A landscape with many valleys, sampled at points; each row gives a point and its height.
From any point a ball rolls to the lowest of the 2 points nearest to it. It stops when none of these is lower. Distance is the straight distance between rows; heights are no part of it.
Z_80 h=21.9: [ 81 144 195  77  91 130 113 118 136 150 161 113 188  62 105 123 171 154
 134 128 163 203 112 180  70 108  52  89  90  43 109 119 145 128 139 190
 132 202 102 197  84  40 113 102  89  93 168 155 149  62 159 136 161 120
 191 152  66]
Z_875 h=62.8: [173 152 157 118 119 145 152  87  82  75 150 115 132 144 189 156 122 126
 106 136 116 115 137 131  96 109  59  79 149  45 135 165 136 120 161 136
 103 135 103 145  85 116 106 131 118 179 139 105 143 140 123 120  86 122
 133 130 160]
Z_438 h=12.9: [107  91 142 123  99 111 125 202 164 151 123 135 128 105  79  74 139 169
 128 104 122 165  95 177 158 130 195 175  94 155 130 112 125 171 127 145
 130 182 140 143 126 120 107 121 155 111 118 120  90 115 171  94 198 134
 157 145 111]
Z_787 h=20.6: [ 76 121 181  85 116 127 105 106 153 161 140 100 175  58  90 114 167 164
 121 139 163 182 130 172  87 133  63  96 105  67  92 118 137 118 130 176
 136 179 106 206  92  61 121 117  97  92 185 147 155  49 169 132 169 132
 176 155  57]
Z_17 h=55.6: [ 76 121  71 158 197 143 120  77 149 145  78 105 124 138 120 139 154 111
 133 157 101  89 181  44 135 158 107 120 152 191 102 143 147 118  96 139
 127  39 167 121 185 153 169 151 104 112 156 108 123 104 101 169 102 135
  69 106 111]
Z_120 h=23.0: [102 154 183  74  73 132 123 129 124 138 171 126 186  76 128 135 175 139
 137 117 160 202 108 182  68  98  63  93  94  35 122 126 143 134 150 177
 123 210 100 180  93  46 120 111  83  97 159 152 134  85 157 135 141 105
 183 140  89]
Z_108 h=23.4: [ 83 136 178  94 140 139 134  81 127 119 139  87 155  80 135 133 146 148
  98 166 152 139 140 155  70 126  15  62 114  42  89 130 147 116 141 182
 138 153  95 211  77  60 120 115 101 140 188 132 166  62 159 139 139 120
 150 150  93]
Z_906 h=24.3: [148 130 126 116  89 120 137 146 104 110 155 121 117 132 147 148 123 128
 124 117 128 142 122 117 117 107 133 123 117 107 146 135 107 138 135 117
 126 148 122 124 125 136 125 131 139 141 104 128 115 161 121 126 116 128
 134 139 156]
Z_707 h=31.9: [138 117 113 124 145 135 103 144 162 172  88 174 146 139  93  90 143 112
 132  95 155  88 118 156 166 148 182 168 152 189 113 110 121 112 130 101
 133 134 150  89 177 121 120 145 139  72 145 152 134 119 154 124 147 125
 107  95  90]
Z_976 h=54.7: [111 106 145 141 150 131 142 116 136 103 145  98  95 111 148 121 128 168
 102 154  99 128 146 130 111 129 110 101 112 103 106 150 138 147 115 167
 122 126 134 174 104 134 113 127 160 164 134  81 105 111 134 109 153 131
 130 152 146]
Z_719 h=61.2: [103 102 123 177 156 119 150 162 148 102 134 105  70 147 122 114  95 167
 112 144  76 120 136 104 148 134 177 155 103 179 138 118 129 154  96 149
 124  98 155 135 129 163 122 107 180 178  74  89  93 156 111 111 170 134
 114 137 165]
Z_151 h=14.3: [ 63  99 132  98 146 124  96  97 165 175 126  76 148  62  90 123 172 148
 129 154 156 159 159 134 103 151  78 103 118 119  87 133 125 121 120 154
 127 134 122 203 121  98 151 142  92  80 199 130 146  53 148 146 154 134
 141 156  68]
Z_480 h=63.8: [180 150 176 140 128 151 163  82  87  59 145 122 127 158 200 139 113 141
  98 144  92 114 122 157  95 107  55  71 154  38 137 174 152 128 164 154
  95 132 104 149  62 112  87 111 126 213 142  88 144 139 127 106  96 130
 137 129 172]
Z_266 h=10.5: [ 63  82 133 117 166 117  94 109 182 180 118  85 134  62  73  96 173 161
 124 151 143 154 156 144 123 161 101 111 119 140  78 131 131 131 108 160
 127 130 137 205 128 104 140 137 109  79 199 124 139  52 151 140 178 141
 139 155  62]
Z_692 h=51.2: [124 131 156 144 101 131 172 133  97  68 182 105 110 131 173 129 118 154
 124 145  89 158 112 135  79  95 100  76  99  70 142 173 141 172 126 167
 118 157 119 171  77 121 110 106 144 180 120  83  99 148 113 125 154 116
 135 147 184]
Z_990 h=40.5: [173 165  99 138 142 128 110 106 122 155  87 189 149 158 120 138 105  54
 157 108 172  88 114 120 156 144 157 168 164 176 135 110 120  74 121  64
 158  74 127  24 187 151 150 144 102  77 129 189 170 145 102 149  83 124
 116  85 106]
Z_164 h=39.7: [103 132  86 145 160 125 114 120 134 145  99 122 119 140 109 157 126 100
 142 138 131 103 148  67 147 148 138 139 142 191 129 116 103 113 100 111
 130  64 151 101 186 164 164 143 110 105 123 145 137 150  95 164  96 129
  89 107 131]
Z_2 h=42.8: [172 171  96 147 139 109 123 126 116 138 106 174 127 159 117 158  85  67
 160 120 163 101 109 104 158 132 164 172 140 177 158  90 118  80 108  63
 160  73 121  32 171 173 151 119 115  97  93 201 166 173  85 144  88 122
 120  90 136]
Z_870 h=56.5: [ 36 110  82 135 141 116 111 164 127 103 132  70  98 103  91 166 148 124
 143 163 110 160 146  66 144 137 131 131  84 174 115 111 126 148  93 142
  93 113 136 151 152 160 170 125 116 138 109 111  95 129  76 161 142 127
 111 157 162]
Z_443 h=25.5: [153 115 123 147 169 134 116 117 146 152  94 158 107 153 116 104 114 131
 108 103 120  83 141 132 156 147 159 150 154 168 123 122 125 115 124 110
 136 109 160 108 154 141 108 143 152 122 126 126 136 140 140 115 125 127
 109 112 116]
Z_937 h=47.0: [ 91 131  76 162 187 136 122  95 132 129  94 109 113 147 120 158 129 105
 132 149 107  89 165  40 143 153 122 133 144 191 120 127 135 113  90 128
 121  45 160 102 183 171 159 141 116 129 117 123 127 137  83 156  99 132
  76 104 136]
Z_93 h=21.0: [165 136 156 134  62 126 171 166  94  92 171 144 122 153 172 111 107 154
 132 118  92 161  98 161 101  93 145 115 114  90 163 160 136 178 149 137
 144 174 124 142  79 117 101 102 146 173  92 105  93 167 138 116 140 130
 151 135 174]
Z_954 h=10.9: [112 107 135 112  71 105 129 207 142 138 138 133 128 112  95  97 137 155
 135 104 123 176  90 168 144 113 188 170  92 142 144 110 119 174 137 134
 129 189 136 134 122 121 115 111 149 117  99 131  88 134 156 104 179 131
 162 145 133]
Z_293 h=30.9: [156 129 113 139 140 128 123 131 126 136 113 145 112 152 121 132 106 120
 119 110 127  97 131 116 147 136 158 153 142 161 140 118 113 114 122  97
 137 109 143  95 154 153 120 134 146 122 105 142 137 159 120 122 113 130
 116 113 134]
Z_725 h=36.5: [ 81 100 109 107 131 125  84 145 183 194  99 122 156  97  75 113 182 127
 152 118 162 145 134 149 155 161 145 138 135 186  92 129 100 117 119 118
 118 134 142 142 181 111 162 154  91  43 188 140 139  79 148 159 149 134
 117 118  66]
Z_665 h=50.2: [125 146  95 168 140 104 145 162 130 114 123 129  94 164 106 150  83 123
 134 133 120 110 120  86 159 129 183 173 113 199 166  88 112 123 105 100
 133  86 142  89 145 175 138  96 148 137  49 160 134 190  82 134 129 130
 111 112 173]
Z_831 h=41.9: [136 151  98 166 158 110 130 157 157 150  88 177 117 169  85 100  95 116
 140 107 146  80 108 127 172 143 209 193 131 221 152  86 123 110 116  88
 142  97 152  67 170 148 120 112 148  95  87 181 141 166 115 130 147 122
 112  89 129]
Z_566 h=17.7: [129 128 163 140  62 120 169 182 104  95 187 137 123 132 156 105 114 164
 146 119  86 191  87 168  88  86 142 106  88  92 163 163 134 205 142 159
 140 188 126 165  70 108 104  91 139 169 103  98  79 155 135 124 168 122
 159 143 174]
Z_252 h=18.4: [140  95 168 128 131 130 141 150 160 141 117 158 116 114 125  73 127 180
 103 116 111 128 118 197 150 132 162 136 128 113 119 121 142 155 139 155
 143 171 136 154  97 114  89 128 167 138 137  97 102 107 192  86 169 134
 146 144 111]
Z_349 h=30.8: [134 125 117  83  94 134  98 130 141 169 121 132 167 102 115 146 172 100
 146 120 172 137 131 143 126 137 128 132 137 123 116 116  97 105 140  99
 125 147 114 117 164 115 162 164 101  75 168 147 137 108 147 145 103 128
 128 119  92]
Z_493 h=5.3: [ 77  78 131 132 175 117 101 124 182 173 111 106 115  80  81  92 165 166
 115 137 131 136 153 147 140 161 126 121 123 153  82 129 128 138 105 154
 127 129 153 186 136 116 128 139 127  92 180 116 123  74 153 129 175 137
 128 144  79]
Z_623 h=34.8: [206 150 122 132  95 122 141 147  95 119 126 181 136 176 142 105  80  92
 131 108 133 108  94 146 145 113 194 195 147 145 162 104 150 110 152  71
 160 135 120  51 118 141 107 109 159 133  69 166 134 168 131  89 116 133
 143 110 141]
Z_110 h=35.1: [161 138 112 134 164 136 103 112 146 167  74 196 144 163 109  91 121  86
 134  89 156  70 123 145 164 146 173 164 176 188 117 117 132  92 134  87
 141 108 153  55 180 123 112 148 130  78 143 161 156 126 137 132 118 128
 104  88  93]
Z_662 h=36.9: [107 145  92 139 148 115 107 141 165 172  82 165 143 145  84 122 139  93
 155 113 163  92 122 119 169 154 171 157 151 222 120 109  99 105 113  95
 139  82 155  76 206 136 162 143 101  59 148 165 147 135 113 177 120 131
  91  88  99]
Z_40 h=44.4: [162 155 107 177 166 114 140 130 138 140  96 175 104 186 110 103  64 113
 127 104 126  84 115 118 163 134 196 189 141 201 166  99 138  97 114  83
 151  84 150  55 149 162 105 109 154 123  68 172 157 174 103 118 129 124
 118  94 140]
Z_359 h=14.9: [ 86 125 191 124  97 119 145 150 130 116 179 129 141  75 117  99 133 178
 135 134 113 205  92 190  67  98  92  81  71  59 132 148 152 181 133 206
 139 192 122 202  63  77  89  87 126 139 146 112 108  93 147 121 194 121
 192 163 127]
Z_483 h=52.0: [ 96 136  90 154 131 104 137 172 118 106 128 105  95 147 107 170 103 116
 139 146 122 128 124  72 159 131 165 157 100 191 154  89 104 132 101 109
 117  98 133 106 151 176 155 101 136 137  56 149 122 188  75 151 125 126
 104 125 179]
Z_710 h=64.8: [207 159 180 136 122 153 153  85  95  71 124 143 133 166 198 127 107 135
  90 129  88 110 112 188 112 106  59  80 177  35 145 166 152 124 185 141
  95 132 101 128  53  95  72 108 111 220 143 110 153 137 144  92  74 141
 158 122 157]
Z_844 h=47.4: [176 149 136 141  90 132 166 116  58  57 183 113 125 162 197 161 109 115
 132 128 106 141 115 100  91  85  92  77 129  61 161 170 135 141 139 129
 108 142 100 127  88 135 119 113 128 183 100  99 123 177  88 131 105 115
 121 131 192]
Z_540 h=54.3: [ 69 119  85 141 139 117 120 165 127 112 127  87  99 124 101 170 130 115
 140 150 118 137 140  68 149 135 146 142 100 183 130 103 105 138  95 128
 106 102 137 127 160 168 165 122 124 136  90 130 109 159  78 154 129 128
 101 139 169]
Z_322 h=35.2: [136 136 100 131 140 128 113 121 126 147 110 136 123 143 116 153 122  97
 136 120 145 103 138  97 147 141 144 143 149 166 134 120 100 103 116  95
 137  88 141  89 173 157 149 145 120 105 124 150 144 153 109 146  92 128
 106 109 126]
Z_964 h=47.1: [153 145 111 185 168 117 148 134 138 128 108 152  89 181 117 118  63 131
 122 115 106  92 125 101 158 135 189 179 134 198 165 104 132 110 108 100
 144  79 151  77 141 172 112 103 162 146  54 149 144 185  97 118 132 127
 114 102 155]
Z_715 h=35.7: [169 146 114 118 136 144 120  79  76 110 134 114 133 143 167 183 115  85
 137 132 139 110 152  68 123 126  84 104 157  89 136 145 114  96 132  98
 118  90 103  94 137 157 148 154 107 145 129 124 153 145  93 144  52 123
 107 125 144]
Z_138 h=35.0: [109 101 127  98 125 136  90 148 176 188 103 139 165  99  88  94 181 130
 138 107 163 132 122 172 152 154 159 150 137 161  95 122 115 118 126 120
 118 165 134 131 168 104 136 154 117  55 175 146 129  81 169 126 162 135
 127 115  66]
Z_882 h=50.7: [148 140 105 146 108 122 148 133  82  81 164 104 105 159 164 174  94 111
 137 131 117 128 123  64 126 104 132 120 122 127 158 134 119 126 109 109
 118 105 114 100 122 169 140 113 144 168  63 122 124 190  73 132 106 127
 113 130 191]
Z_212 h=29.8: [190 131 144 123 133 143 129 103 110 122 114 156 123 153 153 121 112 126
 102 110 116  99 134 154 140 130 129 135 165 108 132 137 130 111 153 109
 126 131 130 110 115 129  96 138 143 151 122 122 143 141 146  98  96 138
 136 123 131]
Z_98 h=48.4: [183 151 111 143 103 115 143 126  71  88 159 127 113 167 169 176  82  94
 141 122 127 127 118  72 133 101 131 127 135 118 166 129 119 108 118  87
 132  99 102  77 119 172 137 113 134 162  61 145 141 195  73 132  86 125
 121 123 183]
Z_229 h=21.7: [159  99 174 154 134 134 152 157 156 138 114 176 107 141 136  52  99 174
 111 110  95 118 110 203 169 134 185 152 139 128 136 115 155 164 145 149
 152 156 141 136  86 118  85 124 184 165 118  77  95 124 202  75 169 136
 139 140 120]
Z_947 h=28.6: [204 127 154 143 111 142 151 145 114 124 108 193 131 174 153  64  82 128
 115  98  99 102  94 187 156 122 194 182 164 135 153 119 168 139 167 110
 152 152 130  85  87 117  83 115 173 168  89 114 114 146 181  68 135 141
 138 127 132]
Z_558 h=31.2: [155 135 118 112 130 138 120  95  99 121 132 116 126 136 151 169 127 106
 127 127 136 112 151  93 123 129 100 113 148 100 129 141 108 108 133 105
 122 110 118 115 139 145 138 155 117 136 132 125 145 144 116 136  77 126
 114 126 138]
Z_679 h=33.8: [212 141 139 136 124 140 136 107  93 108 120 163 118 175 164 125  86 113
 105 104 103 106 122 145 142 122 138 145 171 109 150 141 139 104 156  94
 135 122 121  85 107 141  89 127 144 167  91 127 148 157 126  92  90 139
 140 125 150]
Z_476 h=59.4: [ 40 102  80 141 171 128 109 134 149 125 117  72 102 102  94 148 158 133
 134 166 104 133 165  67 137 153 122 125 100 179  97 127 136 140  89 147
 107  91 150 160 158 155 168 138 118 127 141 107  99 104  91 155 139 133
 102 144 134]
Z_986 h=18.8: [113 115 169 112 117 123 138 132 140 127 147 122 128  91 131 109 143 174
 108 133 123 157 124 172 101 118 102 101 106  74 114 138 130 155 135 169
 132 175 127 184  89 100 103 123 136 135 147 110 115  99 163 109 161 130
 161 155 119]
Z_951 h=53.1: [108 118 140 145 130 133 157 122 118  79 163  92  95 124 160 132 120 159
 111 155  90 137 135 116  97 114 112  93 102  95 122 159 143 153 112 166
 112 129 125 168  95 139 118 122 161 178 116  75  95 128 112 115 156 129
 127 152 171]
Z_632 h=65.7: [225 166 168 111 118 156 130  85  97  88 109 157 151 161 189 123 121 116
  89 117 103 101 112 195 126 105  73  99 189  40 141 151 155 106 199 122
  93 144  99 100  64  87  76 117  97 199 144 134 155 130 156  82  57 145
 165 117 133]
Z_411 h=44.5: [183 161 101 145 128 113 127 123  96 126 121 158 120 162 135 167  77  75
 150 119 151 109 116  91 150 123 149 161 144 154 162 106 117  86 113  66
 154  77 113  41 153 177 144 121 122 124  78 184 164 181  81 135  79 123
 125 102 151]
Z_638 h=61.5: [142 143 143 117 152 151 138  66 101  90 135  96 125 130 172 161 131 129
 101 149 121 102 156 114  99 130  50  84 148  58 110 161 138 112 147 143
 104 116 109 159  98 123 118 142 122 172 154 100 147 111 128 122  91 126
 120 131 140]
Z_203 h=36.7: [174 147 106 122  75 107 140 177 109 123 135 163 137 155 124 125 105  95
 143 114 152 125  87 140 149 107 196 191 116 155 162  88 124 121 140  77
 153 143 118  62 136 141 132 107 152 116  69 177 121 173 126 109 125 127
 138 112 144]
Z_81 h=29.9: [ 81 120  97 170 176 111 124 166 168 145  91 133  95 146  75 118 122 139
 124 127 117 101 135  99 171 158 179 165 119 234 130  97 108 134  99 125
 125  87 172 117 181 157 137 116 140 111 103 141 121 157 101 149 156 127
  97 108 132]
Z_458 h=56.7: [127  97 144 151 167 135 132 115 149 128 120 124  88 128 132 112 122 161
  95 134  97 103 153 134 139 143 135 125 132 136 110 134 131 135 116 146
 127 112 154 151 123 140 109 137 165 156 128  87 114 124 145 107 141 133
 119 138 130]
Z_335 h=47.9: [ 65 125  91 101 140 136 109  94 125 134 136  65 138  90 125 171 161 105
 148 165 145 150 164  65 103 131  73  94 114 112 107 138 118 122 119 134
 108 109 105 166 136 134 187 160  90 113 176 112 128  86 111 169  99 119
 103 147 118]
Z_653 h=10.6: [100 129 148  84  55 104 114 173 127 142 174 122 166  75 105 129 172 134
 159 103 151 220 100 162 102  95 127 124  79  82 135 120 124 163 139 153
 108 212 116 151 116  85 130 118 101 101 131 138 103 116 140 128 153 120
 184 149 117]
Z_425 h=25.6: [ 88 137 156  91 124 135 125  90 120 123 149  80 151  82 141 150 150 134
 118 153 155 153 146 125  71 122  38  74 111  51 104 139 132 122 141 164
 122 157  98 197  94  83 139 135  98 124 180 128 148  82 141 149 124 114
 141 149 104]
Z_294 h=12.6: [ 77  94 127 124 154 121 111 126 158 143 129  89 107  85 102 120 151 157
 111 143 122 141 153 124 121 146 116 116 111 134  96 135 122 142 105 156
 120 129 144 182 131 130 134 141 130 119 157 110 112  95 132 129 160 134
 129 152 112]
Z_57 h=13.2: [ 88 116 177 136 101 113 153 162 131 106 178 120 121  85 124  95 124 181
 136 137  95 201  98 181  79  99 110  87  72  74 134 154 143 194 130 196
 134 181 128 195  67  97  96  94 140 152 134  96  93 110 140 119 197 123
 179 168 150]
Z_75 h=45.1: [ 88 113 104 109 149 137 106  98 140 152 118  87 135  98 121 155 158 118
 133 151 144 128 169  92 116 144  90 107 134 132 102 139 110 121 121 130
 119 105 126 160 149 132 167 162  95  99 176 120 135  94 130 155 104 128
 106 134 104]
Z_536 h=51.8: [ 69 132  70 113 154 151 119  81 116 118 129  67 135 114 141 183 158 100
 152 173 129 126 174  32 113 133  71  92 119 120 111 144 134 118 110 134
 108  79 106 145 143 153 194 162  95 131 164 101 121  86  94 167  80 121
  83 135 130]
Z_661 h=56.6: [109 142  86 120 163 159 125  55  98 105 128  79 134 137 165 184 140 101
 136 165 121 101 177  38 110 135  57  89 141  92 111 156 144 104 119 132
 105  77 105 131 134 155 167 160 107 155 153  95 135  94  95 147  68 123
  87 124 135]
Z_146 h=27.3: [149 135 121 109 100 127 125 129 100 118 150 119 125 127 150 165 129 113
 133 122 142 132 135 101 119 115 113 115 126 104 141 130 104 122 131 109
 122 132 115 118 134 140 141 143 123 134 118 133 130 156 115 135  93 125
 126 133 148]
Z_586 h=32.4: [136 129 107  97  99 133  97 140 144 173 110 147 169 112 110 145 166  86
 157 115 179 126 119 143 141 144 148 149 142 154 117 112  94 100 136  89
 129 130 120  88 184 122 172 163 100  64 163 157 139 116 137 147 103 129
 117 107  88]
Z_629 h=26.4: [165 125 143 108 127 141 120 113 130 135 115 145 129 126 139 122 135 136
 107 113 130 104 137 158 132 134 126 130 154 106 118 130 123 120 148 119
 129 150 131 132 126 120 110 147 137 128 141 124 135 124 159 107 110 134
 135 127 115]
Z_741 h=40.3: [185 155 122 120 105 132 132  98  57  85 165 122 137 145 188 190 117  86
 140 126 143 128 132  69 114 101  79  86 138  64 154 147 115 105 138 100
 114 114  84  95 117 151 149 143 107 159 114 127 144 168  83 148  57 114
 116 130 164]
Z_237 h=20.7: [162 135 140 124  68 120 157 158  92  96 170 133 120 146 162 131 113 138
 131 116 109 153 104 135 109  95 142 118 115  95 161 146 120 158 143 124
 135 163 121 130  99 128 111 111 144 158  91 117 105 170 124 120 128 129
 144 136 168]
Z_773 h=21.1: [ 71 120 170  94 161 142 121  65 145 144 123  77 155  75 119 120 151 148
  94 179 158 132 155 151  84 145  16  68 123  63  71 120 153 105 135 178
 149 132  98 221  81  61 131 112 100 128 203 134 174  35 164 142 149 130
 145 158  68]
Z_525 h=25.0: [183 114 167 152 123 140 155 157 135 129 112 186 114 164 146  51  86 159
 117 102  92 109  98 196 166 128 197 171 149 133 147 114 162 157 154 131
 155 153 135 114  82 120  85 118 186 175  98  89  99 139 192  72 155 138
 136 133 129]
Z_496 h=61.6: [ 47 110  64 146 185 137 113 105 158 140  89  84 118 115 103 145 167 120
 138 171 100 116 179  51 137 158 106 119 130 194  95 136 147 131  90 144
 118  58 160 146 177 152 183 147 102 110 159 105 106  89  96 169 118 135
  79 124 113]
Z_363 h=38.6: [174 151 106 121 143 137  97  98 127 164  82 190 161 152 120 128 126  59
 153 103 170  84 121 135 153 147 153 157 175 168 120 117 119  76 133  71
 149  89 131  38 190 131 143 161 101  70 152 172 167 126 121 145  85 128
 111  88  92]
Z_49 h=15.5: [103 117 164 134  78 115 156 176 121 104 177 122 118 108 134 103 122 173
 137 127  93 196  96 168  92  97 138 105  81  94 148 157 132 197 132 173
 133 184 131 174  80 108 104 100 143 158 114  97  84 134 139 122 182 127
 171 157 162]
Z_612 h=16.9: [ 79 118 184 111 121 118 131 125 139 129 159 105 138  68 111 107 145 174
 116 144 131 176 118 168  78 119  77  84  89  64 108 136 139 154 126 191
 135 175 117 207  78  84 102 108 127 129 160 118 120  79 148 122 182 126
 177 167 108]
Z_648 h=44.3: [176 151 123 138 115 140 148  94  57  63 166 105 124 163 195 178 107 105
 128 131 113 124 133  71 104 101  81  83 141  67 149 166 134 116 134 122
 100 113  94 109 102 151 127 127 126 185 103  98 134 165  74 127  85 118
 112 131 187]
Z_361 h=49.2: [163 140 144 152  91 135 175 122  73  56 181 114 114 160 192 142 105 137
 128 135  90 144 113 116  84  90 103  80 122  74 158 176 138 156 131 145
 113 145 112 144  82 134 110 106 143 193 101  85 107 172  98 124 128 119
 124 135 199]
Z_635 h=37.6: [168 157  97 135  91  97 134 174 115 128 133 165 131 158 117 142  94  86
 155 122 161 117  89 126 158 111 198 197 111 169 167  76 124 110 127  66
 155 118 113  49 141 157 146  99 142 111  61 198 139 185 103 122 120 124
 134 104 153]
Z_613 h=20.8: [130 109 179 125 127 131 146 135 149 126 132 142 117 105 140  89 130 182
 101 133 108 138 119 195 123 127 122 110 120  83 115 132 141 156 143 171
 140 171 130 177  82 105  88 121 152 149 144  96 110 103 182  94 162 136
 157 152 119]
Z_969 h=22.3: [141 138 152  85  97 135 128 114 116 126 145 125 151 105 151 144 155 137
 116 124 145 138 131 157  97 117  85 101 128  60 123 136 122 125 158 140
 121 175 110 159 110  93 119 143 109 126 157 132 134 114 155 125 110 123
 148 136 116]
Z_607 h=8.6: [113 122 142  99  47 105 131 200 125 130 168 136 153  98 110 108 154 143
 149 100 129 207  85 170 115  92 162 149  78 108 148 123 127 182 146 149
 125 211 128 138 110 100 118 106 124 116 107 133  84 130 148 113 170 126
 179 146 134]
Z_435 h=31.8: [207 135 138 141 113 134 145 150 108 124 106 194 140 178 142  67  74 103
 123  98 118  94  90 171 156 120 210 205 159 155 156 108 171 121 167  91
 157 146 127  60 101 124  90 110 172 146  75 143 125 152 166  71 133 138
 137 116 129]
Z_441 h=39.9: [117 153  95 163 171 109 120 144 167 159  77 175 123 164  84 107 110 108
 145 107 149  80 120 111 174 152 186 170 140 230 138  99 112 109 107  95
 140  78 166  67 193 146 133 124 127  81 116 176 146 159 106 161 136 124
  94  85 116]
Z_953 h=57.8: [108 117 106 165 152 130 144 134 129  90 139  95  81 151 139 145 102 148
 115 147  83 111 147  77 136 133 146 135 114 163 131 128 136 135  95 144
 113  88 146 128 135 170 131 116 166 178  75  95 101 155  89 117 144 131
 107 130 173]
Z_695 h=17.9: [130 102 123 162 175 122 121 148 175 156  91 162  96 151  95  81 117 148
 111 103 118  89 137 138 171 148 186 163 139 198 123 109 124 132 114 121
 135 113 172 114 158 139 105 133 162 118 123 125 124 137 146 120 160 123
 106 110 110]
Z_374 h=24.5: [146 154 164  69  68 138 131 132 113 127 159 142 181  98 158 143 176 129
 130 115 153 167 111 182  82  99  83 105 113  36 129 128 140 128 167 155
 124 206 102 153 103  65 119 127  94 112 150 147 129 107 165 121 113 110
 166 130 104]
Z_712 h=33.5: [130 108 119 106 114 130 106 165 158 169 106 156 155 121  93  94 158 117
 134  99 161 116 109 168 158 140 187 174 135 168 116 106 116 123 136 109
 126 165 137  99 169 117 126 143 137  73 139 152 118 113 160 112 159 130
 125 111  92]
Z_874 h=28.7: [154 125 131  90 107 139 110 123 132 153 119 146 152 118 130 132 155 121
 123 112 151 117 131 159 129 133 133 138 146 110 121 124 115 114 147 109
 129 158 123 122 145 114 127 154 123  97 150 141 133 119 156 119 112 129
 135 120 105]
Z_253 h=34.0: [119 130  99 110 117 130  94 139 159 178  96 152 165 124  96 137 163  86
 164 113 174 114 122 134 152 152 153 145 150 188 113 111  91 102 124  87
 134 104 134  86 199 129 176 159  94  49 169 157 146 113 131 166 111 130
 106  98  85]
Z_748 h=24.0: [102 107 111 172 177 113 126 170 184 155  88 148  90 147  77  86 121 155
 118 110 118  97 132 125 179 153 194 170 121 224 128  96 117 142 104 129
 131 103 173 117 172 143 119 120 156 109 113 133 114 146 129 134 172 123
 101 109 115]
Z_350 h=38.4: [ 70  96 103 118 154 122  89 123 183 190  98 107 142  92  81 118 179 131
 144 134 148 136 153 126 145 165 125 122 142 191  90 137 105 124 115 125
 124 108 148 160 176 117 167 152  85  52 201 132 140  78 144 167 143 137
 107 126  71]
Z_590 h=59.7: [135 142 116 122 166 155 127  55  96  95 129  87 126 141 172 174 130 112
 114 154 119  96 171  76 108 135  53  88 150  75 109 163 143 105 136 134
 100  91 110 141 116 141 134 154 116 169 148  93 146 106 106 129  75 125
 103 126 140]
Z_33 h=53.8: [125 129 108 143 127 133 145 123  99  80 157  92  99 147 158 162 108 132
 123 142 102 123 141  74 119 115 127 110 119 123 139 145 127 133 108 135
 108 109 124 124 124 163 133 125 153 174  88  99 110 159  89 126 123 130
 107 135 180]
Z_19 h=15.1: [121  86 148 135 128 119 131 182 175 154 115 152 113 116  92  62 128 175
 115 105 118 136 106 183 165 137 193 162 114 156 125 109 134 164 128 147
 139 167 148 141 123 123  99 125 171 116 126 109  92 113 183  88 192 129
 141 137 104]
Z_979 h=46.4: [200 160 113 141 111 115 132 119  75 106 143 147 119 167 161 170  75  80
 143 118 140 119 119  86 142 109 135 144 145 124 166 121 122  90 121  71
 148  93 103  50 131 174 135 116 127 146  68 166 157 188  76 123  75 128
 131 116 164]
Z_860 h=18.2: [ 72 108 164  95 154 135 105  78 167 170 121  85 158  63  92 107 168 158
 112 164 161 149 155 157  95 154  50  87 121  89  73 119 142 108 126 170
 142 144 111 218  94  67 134 121  96  93 203 135 170  34 170 141 164 138
 151 159  48]
Z_583 h=42.0: [ 72 107  94 119 158 131 100 107 159 171 103  95 137 101  99 140 170 118
 142 147 139 128 164  95 129 157 106 115 142 171  98 139 106 121 118 128
 123  88 142 156 169 133 177 158  88  75 187 121 136  88 129 171 114 133
  98 127  90]

For each start below, name the point where the ball stops.
Z_540: Z_629
Z_40: Z_629
Z_203: Z_252
Z_19: Z_607
Z_976: Z_237
Z_253: Z_629
Z_496: Z_695
Z_2: Z_707
Z_844: Z_237
Z_322: Z_695
Z_558: Z_237
Z_719: Z_695

Call two points neighbours if one is among the 2 nearest of the other. Go from one point of each pair to the other, from neighbour to neighbour, staying as low as possible. Name the highest point that can't be avoided.
Z_707 / Z_607: Z_719
Z_493 / Z_252: Z_120
Z_237 / Z_57: Z_93
Z_252 / Z_57: Z_613
